Each scene shows the same named points in several views. A view is turned or mirrored, shifted and resized as a whole, has a little noise and may leave points out.
(in the rows, 128 means zero)

Scene 1
View 1
(69): [124 112 123 122 130 150 161 115  99 149 159 180 111 112 171  95 161 159
 162 159 158 195 141 169]
(110): [ 99 144 130 133  91 136 152 140  89 115 146 185  86 143 142 102 154 154
 124 156 151 185 179 171]
(97): [115 106 152  94 144 144 184 127 107 150 127 185 100 113 150  84 158 124
 178 136 158 146 142 124]
(118): [116 102 151  96 148 136 176 122  99 175 128 187 117  98 165  90 165 131
 183 147 173 161 133 130]
(152): [127 116 149  92 139 153 185 126 121 119 122 180  78 131 124  92 158 125
 182 129 139 120 156 107]
(149): [116 119 143 108 128 146 171 129 105 139 131 184  93 123 144  92 159 139
 165 145 154 154 154 135]
(163): [131 118 130 141 132 175 163  78 105 120 183 141 135 113 180  78 169 207
 135 196 144 176 165 176]
(217): [140 107 169  84 156 167 187  99 126 134 116 160 105 113 137  85 169 140
 191 156 142  87 150  82]
(227): [133 100 128 110 154 186 212  97 141  74 170 159  83 138 126  61 140 139
 171 120 113 137 159 138]
(83): [146 110 122 124 141 182 172  85 125 103 176 152 105 125 152  85 160 178
 163 166 127 155 156 153]
(81): [136 126 118 117 117 150 141 125 103 132 146 189  82 135 145 121 162 159
 168 160 143 179 146 154]
(148): [103 123 153  97 123 139 185 143 109 120 118 187  78 137 122  87 152 115
 165 126 146 131 165 116]
(238): [115 109 134 128 144 178 212  94 122  84 178 148 110 125 147  48 143 156
 143 140 127 155 172 163]
(128): [ 74 112 166 124 131 151 230 122 102  99 152 154 117 121 148  31 140 130
 124 125 149 145 188 149]
(230): [102  90 181  73 160 122 196 135  99 200  95 193 120  88 158  78 167  99
 197 131 185 126 130  93]
View 2
(230): [119 125 175 119 119  79  80 184 128 139  97 135 144 130 149  78 135  92
 122 134 121 126 128 125]
(163): [116 155 196 133 142 111 130  91 140  92 137  84 184  75 139 175 170 169
 164 120 155 127  88 168]
(69): [121 128 196 134 146 117 105 108 150 101 124 119 140  98 149 130 160 147
 158 117 148 140  74 158]
(149): [114 145 199 110 143 115 105 144 136 113 127 125 124 118 133 129 150 130
 154 128 138 129  90 139]
(81): [119 130 207 119 156 151 119 118 148  94 134 132 114 107 114 127 165 142
 173 107 148 136  60 147]
(227): [107 156 204  87 198 143  99 128 117 123 160 123 141 125 146 205 157 147
 141 139 155 132 104 141]
(110): [118 163 218 108 132 107 123 113 153  97 140 120  91 112 129 146 148 162
 182 130 140 132  50 150]
(238): [111 164 200  98 172 110 103 112 124 119 153 105 152 110 158 205 154 159
 144 146 154 133 100 151]
(97): [116 135 191 110 146 110  93 156 131 124 121 131 130 124 140 119 146 119
 140 130 133 130 105 135]
(118): [118 123 183 129 135 101  94 146 139 118 110 127 143 114 146 100 148 117
 139 125 133 132 102 141]
(83): [114 151 199 113 172 141 120 116 126 104 146 106 167  98 129 181 167 150
 155 121 156 127  95 151]
(128): [110 177 205  88 141  65  94 132 130 128 145 106 126 126 173 186 135 156
 141 166 135 129 101 141]
(152): [110 152 197  91 160 128 105 167 118 126 136 131 124 132 119 142 145 117
 142 131 134 120 109 123]
(148): [110 161 205  87 138 103 101 171 128 127 134 136  95 139 128 129 134 121
 147 142 126 120  95 123]
View 3
(227): [149 113 137 131 146 102  87 126 124 159 128 142 168  76 115  97 101 124
 119 105 140  98 140 121]
(148): [163 123 135 122 126 167  95 136 145 130 128 133 165  83 148 176  85 155
 110 113 113 139 125  81]
(163): [144 145 111 186 159 114  79 104 126 167 108 108 134  85 145  80  99 163
 179 105 130 119 101 130]
(217): [167 127 142 142 144 150  59 148 117 147  82 106 190  78 162 157  70 130
 111  83  92 131 133 128]
(69): [139 133 128 172 148 146  85 114 122 178 126 104 128  96 148 120  94 180
 159 121 129 127  94  97]
(83): [151 125 124 161 150 112  82 124 123 170 102 116 147  79 139  87  99 143
 148 103 125 107 120 124]
(81): [153 117 127 156 136 146 100 138 134 172 102 107 118  81 153 119 105 168
 141 130 117 117 101  83]
(238): [145 135 124 148 154 104  83 103 129 147 137 143 167  83 121  94  95 139
 142  99 141 114 131 127]
(97): [145 133 145 145 144 161  70 128 119 160 131 114 170  97 145 166  72 160
 124 105 119 140 114 101]
(152): [162 115 143 127 133 148  84 144 129 152 110 123 170  80 147 156  84 140
 106 104 109 124 132  97]
(149): [154 127 132 146 138 155  88 130 132 153 119 115 149  87 148 147  87 161
 132 116 117 131 112  92]
(110): [155 134 108 151 130 146 120 113 159 135 126 133 115  80 145 121 106 180
 156 131 126 130 101  74]
View 4
(148): [144 156 155 122 161 133 140 159 114 105 139 104 153 103 141 170 105 101
 148 121 151 152 145 143]
(238): [134 168 140 115 177  92 105 168 167 109  96 100 134  97 199 163 103 100
 130 130 119 142 131  82]
(81): [164 148 151 150 143  94  93 157 116  90 145 110 153 109 184 165 108  94
 154 139 136 121 171 101]
(97): [132 164 158 137 138 119 137 164 111  90 138  84 137 104 166 161 113 105
 139 128 144 148 154 118]
(227): [131 162 149 123 171 105  96 173 143 114  97 109 140  97 210 181  96  99
 134 109 120 137 110  94]
(163): [157 170 135 134 162  75  95 158 165  99 108  96 122  95 204 143 109  96
 139 163 122 127 192  52]
(230): [115 176 163 140 116 142 181 165  96  78 145  57 119 100 143 150 122 115
 131 129 157 170 168 134]
(128): [129 171 137  92 187 102 141 161 176 101 108  96 142 103 156 153 110 105
 130 134 135 160 132 111]
(69): [146 158 146 141 136  80 108 158 140  71 144  91 144 110 188 148 120 101
 141 150 130 126 173  89]
(83): [148 164 146 138 155  97  92 165 137 110 106 101 130  92 211 166 100  96
 141 135 123 132 160  70]
(118): [132 164 156 143 123 111 143 162 114  74 146  73 131 105 167 150 121 108
 138 140 143 146 174 110]
(217): [137 179 161 141 146 149 140 171  96 126 104  80 109  80 173 174  95 102
 140 119 144 161 168 104]
(110): [179 145 138 123 175  88  96 145 150  97 145 126 165 111 157 154 107  88
 161 150 139 121 176 107]
(149): [148 158 151 135 148 110 123 159 120  93 137  97 145 105 167 162 110 100
 145 132 142 141 162 116]
(152): [140 161 159 135 152 134 128 167 105 114 124  99 139  95 168 177  99 102
 145 116 145 149 142 124]
View 5
(83): [ 42  87 131  50  91 110 115 103 129 161 164 112 121 163 146 140 196  95
 109 103 143 187 137 179]
(163): [ 33  99 120  39 108 114  90 102 123 194 154  83 108 155 145 154 221 106
 112  90 127 235 142 168]
(118): [ 71 128 116  60 142 142 103 161 134 116 148 110 153 126 143 175 186 145
 119  84 126 152 122 149]
(148): [ 84 109 115  39 144 146 148 148  90 116 109 133 156 139 154 150 130 125
 110 118 127 125 134 152]
(152): [ 71  98 131  59 122 135 142 135 110 106 133 144 165 141 152 130 156 113
 107 116 143 115 133 169]
(227): [ 60  72 130  46  83 103 139 111 131 139 162 117  99 188 153 142 143  74
 103 130 146 152 124 183]
(81): [ 88 118 117  47 101 123 144 114 123 162 147 134 159 137 126 146 187 135
 121  88 134 180 163 166]
(149): [ 75 114 115  46 126 133 131 138 111 136 134 122 149 138 145 156 168 128
 115 100 130 158 139 157]
(69): [ 75 125 112  46 113 119 116 129 137 163 158 103 132 141 130 177 190 139
 122  79 124 197 142 154]
(110): [ 97 121 101  17 115 126 157 116  93 189 117 115 136 146 135 160 154 134
 120  97 117 199 166 153]
(230): [ 61 134 121  69 177 158  91 193 125  68 133 112 169 112 159 178 173 150
 111  93 125 108 100 140]
(238): [ 45  82 120  38 103 106 119 115 120 161 149  92  86 183 157 157 155  81
 103 121 134 182 121 172]
(217): [ 32  89 139  70 141 149 100 139 104  95 136 128 160 138 165 118 194 102
 103 114 148 118 113 171]
(128): [ 54  94 109  23 145 127 121 145  94 147 116  82  85 172 170 178 124  92
 100 129 116 169 108 150]
(97): [ 71 117 120  56 137 137 119 153 122 112 141 120 150 137 149 165 164 132
 114 101 129 137 123 157]
View 6
(227): [127 138 172  71 122 148 195 164 129 142 112 106  71 123  98  94 165 123
  81  95 123  90 178 173]
(81): [118 140 158  80 107 133 138 169 123  98  93 140  99 136 127 117 126 110
 101 133  72  87 150 158]
(110): [ 93 140 155  87  98 123 145 143 116  87  80 131  90 158 105 125 131 122
 110 116  92  92 128 125]
(152): [129 138 136  91  98 127 164 165 142 104 134 103 127 132 126  85 157  94
 104 105 112 103 171 173]
(118): [109 153 130  86  62 134 130 185 148  88 119 125 122 120 131  88 141  91
 103  80  59  70 158 173]
(230): [107 156 101  94  42 125 130 188 166  76 153 105 157 121 141  61 149  70
 112  59  72  78 167 181]
(163): [124 168 177  83  89 137 157 144 131  95  76 155  43 120  88 140 179 114
  77 101  45  65 169 162]
(238): [115 152 171  77  99 144 188 152 133 124 102 113  57 123  81 107 177 122
  81  74 107  79 170 160]
(69): [108 153 159  73  85 143 129 181 128  98  88 148  84 123 124 114 128 109
  95 107  49  60 150 162]
(128): [ 90 151 143  88  70 127 179 141 143 103 115  94  79 142  74  96 177 118
  96  48 120  84 153 140]
(149): [112 143 140  87  87 129 148 167 137  95 113 119 115 134 119  98 144 100
 103 100  88  90 154 160]
(217): [152 153 129 103  87 125 165 161 159  91 143 111 129 116 124  88 187  77
  94 100  89 101 196 197]
(83): [137 153 176  77 111 145 170 159 131 117  96 136  66 117 103 118 169 112
  81 111  75  80 176 175]

Which points are out of place in each view (at most two, in the order of its rows)? Write none if all are in place.
view 1 | (227), (148)
view 2 | (81)
view 3 | (163), (97)
view 4 | (110)
view 5 | (152)
view 6 | (69)
